A landscape with many peaks, sampled at points; each row gives a point and its height.
A climber steps from a point to whichever of its 2 nearest points has the largest rise for the distance, and stops where none of them is higher. Distance is the straight distance between rows; heights are no part of it.
feko: [ 23 -16  18 -27  27  26  27  28  -5   4   2  -5  17 -27 -15 -35  -1   6
  15   6]  height 215
rogi: [-13   2 -32  29 -39  -5  -4 -13  -8  13   1  23 -16   0  24  17  -4  -8
  14   6]  height 266
Tavo: [  0 -12  -7  10 -34  -6  10  25   4   9 -18  18 -16   7 -16 -11 -10  -9
  12  -7]  height 513
Tezuk: [  9 -14  27 -21  28  20  21  20   2  -3  -1 -15   7 -13 -15 -22   4   5
  14  -5]  height 243
pizek: [ 32  35 -38  36  -6  -3   5  -6   3  -5  23  -7  28  -7   1  13 -10 -22
  -9   9]  height 236
vadin: [-20  30   3 -25  20 -32 -54  -4   6  -3  27  -8   0  14  28   8  11  16
 -30   8]  height 460
mel: [ -7  18  14  10   8  25  18 -26  23  -9  -4  -3  -7  28  22  -2  18 -13
   9  15]  height 264
mibe: [ -1  23  10   6   3   4  -3  -2   0 -26   9 -18  12  17   2  14  -7 -17
  -9   1]  height 465
Sog: [ 17  13   4  11  11  32  17  -5  18  -3  -5 -20   7  14 -13 -12   3 -24
  21  -5]  height 424
Nuba: [-21  22  17 -12  20 -10 -36 -21   2  -7  13 -17  -4  18  16  14   9  10
 -19  -2]  height 456
papif: [ -8   2 -39  31 -26  -6 -27  -1 -17  16   5  -1   2  -6   4  12 -16 -12
  10  -5]  height 176
Dafe: [  9  17  20  11   0  22   6  -5  -3 -18   3 -22  14  13  -2   4  -3 -23
  -4   2]  height 428
Nol: [ 13  17   5  14   2  18  35 -20  23  -4   0  -6   4  21  14  -7  34 -26
  28  10]  height 624
Lora: [  8 -11  -7  -2  -1  -4   1  13 -10   4  -7  -8  -1 -18 -32   0 -13   0
 -14 -20]  height 187
Zok: [-19  -1  -1  -5 -12 -17 -15 -18  -1  -4  -8  18 -21   0   4  16  -1  17
 -35  12]  height 623
vata: [-23  -4  -6   2 -18 -17 -31 -19 -14  10   7  17 -12  -3  25  16  -5  15
 -29  19]  height 549
Denod: [-27 -17  -3   2 -18   0 -14 -11 -12  16 -11  17 -26  -8   4  12  -6  18
  -7 -11]  height 366
temal: [ -4  -6   4   4   8   1 -27 -14 -13  -5  11 -21  11   0  13  10  -7   1
  -3  -6]  height 207
fivag: [ 36  18 -24  28 -23   0  27  -4   8 -12  11  -1  20   4  -9   0  -6 -19
   0  10]  height 342
sogi: [-31  -9   0   3 -27   1  -6  -5  -3  15 -13  27 -32  -8  15  10  -6   7
 -18   2]  height 333
pas: [ -7 -14 -23  18 -11  -6 -32  -7 -18   7  10  -8   8  -2  18  12 -15   3
  10  -4]  height 132
gifen: [ -9  12 -43  33 -34 -14 -26   1  -7  16   9  14   0  -2  25  15  -4 -14
  19   3]  height 221
Noz: [ -8  10   4 -32  18 -27 -56 -13   3   9  25   2  -5   4  27  -2  13  28
 -42   2]  height 386
bon: [ 30 -12 -12  14 -17   8  27   5   1  -7  -4   5  15   4 -16 -26  -9 -16
  13  15]  height 463
lan: [  7   7  12   0  19  23  21   6  24   2  -4 -14   2  13 -10 -19   7  -9
  28   2]  height 359
lasu: [  2 -18  10 -11  16  -2  27  10  18   2 -16  10  -8   2 -10 -20   3  17
  31  11]  height 285
bunu: [-16  17  -7   8  -2 -26  -9   7  -4 -22   9  -5   8  -1  -7  25 -13  -4
 -16   1]  height 352
ton: [ 19   9 -16  23  15  25 -23 -24  -2  10  13 -28  16   7   3  -9  -1  -9
  13 -13]  height 68
siza: [-12 -23   3  -8   3  -3  -1   1 -13  13 -16   7 -19 -17  -4  13  -2  21
  -3 -14]  height 421
Nov: [  3  34   4  17  -7  -1  -3  -3  -1 -21  14 -11  27   6   5  17  -9 -17
  -6  11]  height 515
pib: [ 10 -15  -1 -17  -8  -2  12  27 -10   7 -16   2  -4 -19 -37  -8  -7  -1
  -9 -21]  height 170
vez: [  0   1  17 -12  29  12  21   3  19  -4  -7  -4  -9   8 -11 -10   8  18
  27   0]  height 222
Bosel: [ 16 -21  -7   5 -13   0  29  10   7  -1  -7  16   4   9 -12 -23  -1 -12
  27  14]  height 514
Rureg: [ -3   9  16   5  17  26  25  -9  20  -4  -8  -7  -7  20   7 -12  13 -10
  29   9]  height 329
dob: [-10   6  11 -10   3 -19   2   5  -3 -25   4 -10  -5   3 -11  16  -6  -2
 -22  -4]  height 390
fonil: [ 18 -25   3 -14  10  -5  12  33   3  19  -8   8  18  -9 -27 -49  -4   4
  36   8]  height 151
Nep: [ 26  14  -4  15  10  28  14 -13  11   0   1 -27  13   8 -18 -22  -3 -21
   2  -1]  height 363
savuf: [-18  33  10 -23  24 -16 -50  -6   9  -5  23 -21  -6  16  19  10  15   6
 -22  -9]  height 535
fozut: [  6 -16  30 -36  40  14  20   6 -11   3  -6   9   1 -25  12  -2  27  22
   5 -15]  height 316
nisab: [-19   6 -18   5 -13 -19 -39  16 -12   8   6  -6  -5 -18   1  18 -10  -3
 -10 -18]  height 396
nudot: [-16  -2 -13   8  -9 -13 -20 -31  -1   3   8   9  -8   8  27  17  -4  17
 -19  21]  height 482
segeb: [  8  23  16   2  18  30  -4   0   0  -2   1 -37  13   0 -18  -4  -6 -17
 -11 -17]  height 272
benil: [-16 -29  12 -16 -17   2   7  16  -7  16 -23  23 -31 -11   1  -7   6  16
   0  -5]  height 364
mirat: [-25   0  -9  -8 -16 -14 -25  12 -18   9  -7   5 -25 -17  -4  23  -7   3
 -15 -22]  height 443
gado: [ 13 -18  11 -18 -12  -6   6  41  -8  21 -23  10  -2 -11 -37 -31  -5   1
  -1 -17]  height 148
Vesip: [  4   1  31 -29  37  27   6  10  -9   1 -10 -19  -2 -16   3   6  19   8
   0 -22]  height 184
gorar: [  2 -24   2 -14   3 -11  25  27  11  12 -15  16  -2   0 -14 -27  -1  12
  37  10]  height 337
lezi: [ -3  19 -20  22 -20 -26  12 -17  14  -8   0  25  -7  10  19  24   5   2
   1  21]  height 234
Femig: [ -9 -30  17 -27   0   1  18  17  -2   8 -17  22 -16 -20  -3 -12  -1  17
  12   4]  height 324
buduv: [ -1 -31   4 -14   7   1   9  11 -19   3 -10   1  -2 -25 -10  11  -3  11
  -6 -22]  height 381
Fel: [-11  -2 -19   2  -3 -27 -49  17 -23  13  13  -4   7 -16  17  18 -12  -3
 -14 -14]  height 355
Ruvum: [ -4  37  -7  14  -8 -19 -14   7 -11 -25  13   1  23   1  18  27 -14  -7
 -15  16]  height 598
Filek: [-24   3 -13  17 -35  -1  -1  -7   0  11 -10  27 -29   2  10  12 -12  -1
   0   4]  height 303
lefif: [  7   4 -11   7   7  -1 -12   3  -6  -2   3 -23   8 -11 -20   8 -16   1
 -14 -18]  height 216
kis: [-15  -3   8 -22 -10 -15  -4 -14  -2   4 -11  23 -20  -5  -3   9   7  21
 -52   9]  height 569
Ziros: [ 25 -16   8 -16  20  15  22  21   5   6  -1  -3  16 -10 -19 -48 -10   3
  29  14]  height 185
Mon: [-14 -31  18 -16   9   7  17  -8   0  -1 -12   9 -10  -9   3  -7   1  16
   3   8]  height 286
kuv: [ -8 -28   7 -12 -11  -4  14  27   3  25 -20  33 -20   1 -11 -31  -1  12
  35   0]  height 401
sab: [-18  -6   1 -18   0 -20 -13   5 -14   1  -7   6 -18 -19  -7  27   9  11
 -22 -29]  height 480
Sak: [ 23  19 -36  28  -4  -1  -3 -11   3  -2  12 -12  22  -5  -9   4 -17 -17
  -7   5]  height 186
dekul: [-24  -2   6 -24  -9 -23  -9  -2  -6  -3 -10  25 -27 -14  -3  20  14  10
 -52  -4]  height 536
Nokez: [  5   1  -3  16   7  29 -14 -16  -3  -1  10 -29  14  13   8  -3   2 -12
  13  -4]  height 28
Domam: [-12  -6   2  -5   5 -15 -42 -13 -15   0  21 -11   8   2  22  10  -4  11
 -11  -6]  height 240
Bebab: [  0  -7  17   1   3   1  29   2  10 -18  -6   4   7  21  -2 -10   2  -4
  13  16]  height 360
Ril: [  1   8  22   4   8  14  23   3  10 -20  -4 -10   8  20  -6  -2   4 -16
   5   7]  height 391
Nozos: [  8  21   2   0  17   5 -15  -1  -6  -4  10 -34   9  -7 -19   1  -9 -12
 -19 -21]  height 245
Tobim: [ -6   4 -12   9  -3  -9 -27 -43  10   3  13   8   4  24  34   8   1  23
 -10  34]  height 379
noras: [-16  13  28  -6  21   8 -25 -20   4   3   5 -21  -7  20  18  12   9   0
 -10  -5]  height 388
Funi: [-21  -5   4 -27   0 -25 -12  -1 -14  -4  -7  20 -21 -22   1  24  24   7
 -40 -25]  height 509
tob: [  3 -12 -14  13   0   5 -29 -19 -18  -6  26 -17  18   2  20   0 -15  -4
   3  -2]  height 174
gegu: [  6   0 -17  15 -25 -16  27  -6  16 -15  -3  24  -6  12   7  13   6  -6
  14  15]  height 291
kezo: [  8 -13  34 -36  35  18  19  22   1   5  -4  -1  -2 -20  -2 -15  16  17
  16  -2]  height 276
rinun: [ 18 -15  -2   5   2   7  34  11  16   2   4   3  14  10  -6 -29   6  -6
  37   9]  height 458
talis: [ 13  -6  -3   7   1  10  34  -9  26  -4   2  -5  11  11   6 -18  24 -18
  38   9]  height 501
Tozup: [ 17 -28   7 -18   2  -4  14  42  -5  17 -13  13   5 -15 -31 -34  -2   9
  21  -5]  height 120
gupud: [-23  23 -16  17 -29 -24  -9   8   0   0   1  24 -14   2   9  27  -9  -4
 -15  16]  height 278
Vevev: [-10  10  13  -1  12  -1   3  -1   4 -21   7 -16   3   6  -5  16  -4  -2
  -6  -5]  height 423
vitev: [ -5  23 -25  27 -33 -26  11   6   6  -7   1  26  -7   5  11  27  -2  -8
   4  14]  height 235
temeb: [ -9 -15   6 -13   6  -7 -37 -27 -10   2  11  -5   1   7  28   8   0  22
 -17   5]  height 277
tutot: [ 43   6 -21  18 -12  15  30  -5   9 -10   4  -2  17   9 -17 -24  -5 -19
   0  14]  height 406
mavov: [  9 -25  18 -26  25   6   9   7 -15   2  -9  -1   2 -23  -8   6  14  18
  -1 -22]  height 351
vep: [ 20  18   3  16   5  32  27  -7  23   4  -7 -14   7  19  -2 -13  23 -38
  26  -3]  height 502
sol: [  7  -5   4  10 -10  -5  28  -6  15 -21  -5  14   0  21   3   2   6  -2
  13  19]  height 330
popus: [-22  19  -9   8 -15 -29  -8  10  -4 -18   4  13  -7   3   1  23 -17   1
 -13   5]  height 315
vur: [  4 -25   4  -6 -32   0  12  30  -2  17 -21  28 -11   5 -12 -30  -9  -3
  20  -5]  height 459
kat: [  1 -18  -8  14 -23 -11  22  10   6   0 -14  16  -5  10 -12 -12  -7  -8
  18   5]  height 567
sosek: [ -4  -5  28 -12  29  17   8   0  -7  -4  -5 -21   6  -7   1   4   6   7
   5 -13]  height 211
geka: [ 41  31 -37  28 -21  -9  21  -3   3  -7  17   7  27  -5  -9   9  -4 -20
 -10   7]  height 292
kuruz: [-11 -11  25 -20  28  16   9 -10   2  -2  -6  -4  -9  -7   8  -1   9  22
   0  -3]  height 246
Vib: [-11  -5   5 -18  10 -16 -46 -27  -4  10  19   5  -1   4  21   6   9  33
 -35   6]  height 327
tig: [ 25  14   8   3  19  46  10  -7  -1   5  -4 -29  10  -3 -19 -23  -3 -15
  -8  -9]  height 311
fuz: [ 21   9 -29  27   4  18  -5 -24  -2   4  10 -18  14  -4 -12  -1 -10 -11
   3 -11]  height 128

Where does a climber stop that starts at each point below?
ton | kat
Tozup | siza
papif | siza
tob | savuf
lasu | kat
fivag | kat
sosek | siza
Vesip | siza
mirat | Zok

Call two points neighbours if one is among the 2 nearest of the other. Go from one point of each pair to the other, from neighbour to neighbour, staying as high as possible. Name the lowest point that can't be avoided.
Zok and kat | Tozup
Zok and savuf | temeb
siza and Zok | pas
Nol and kat | rinun
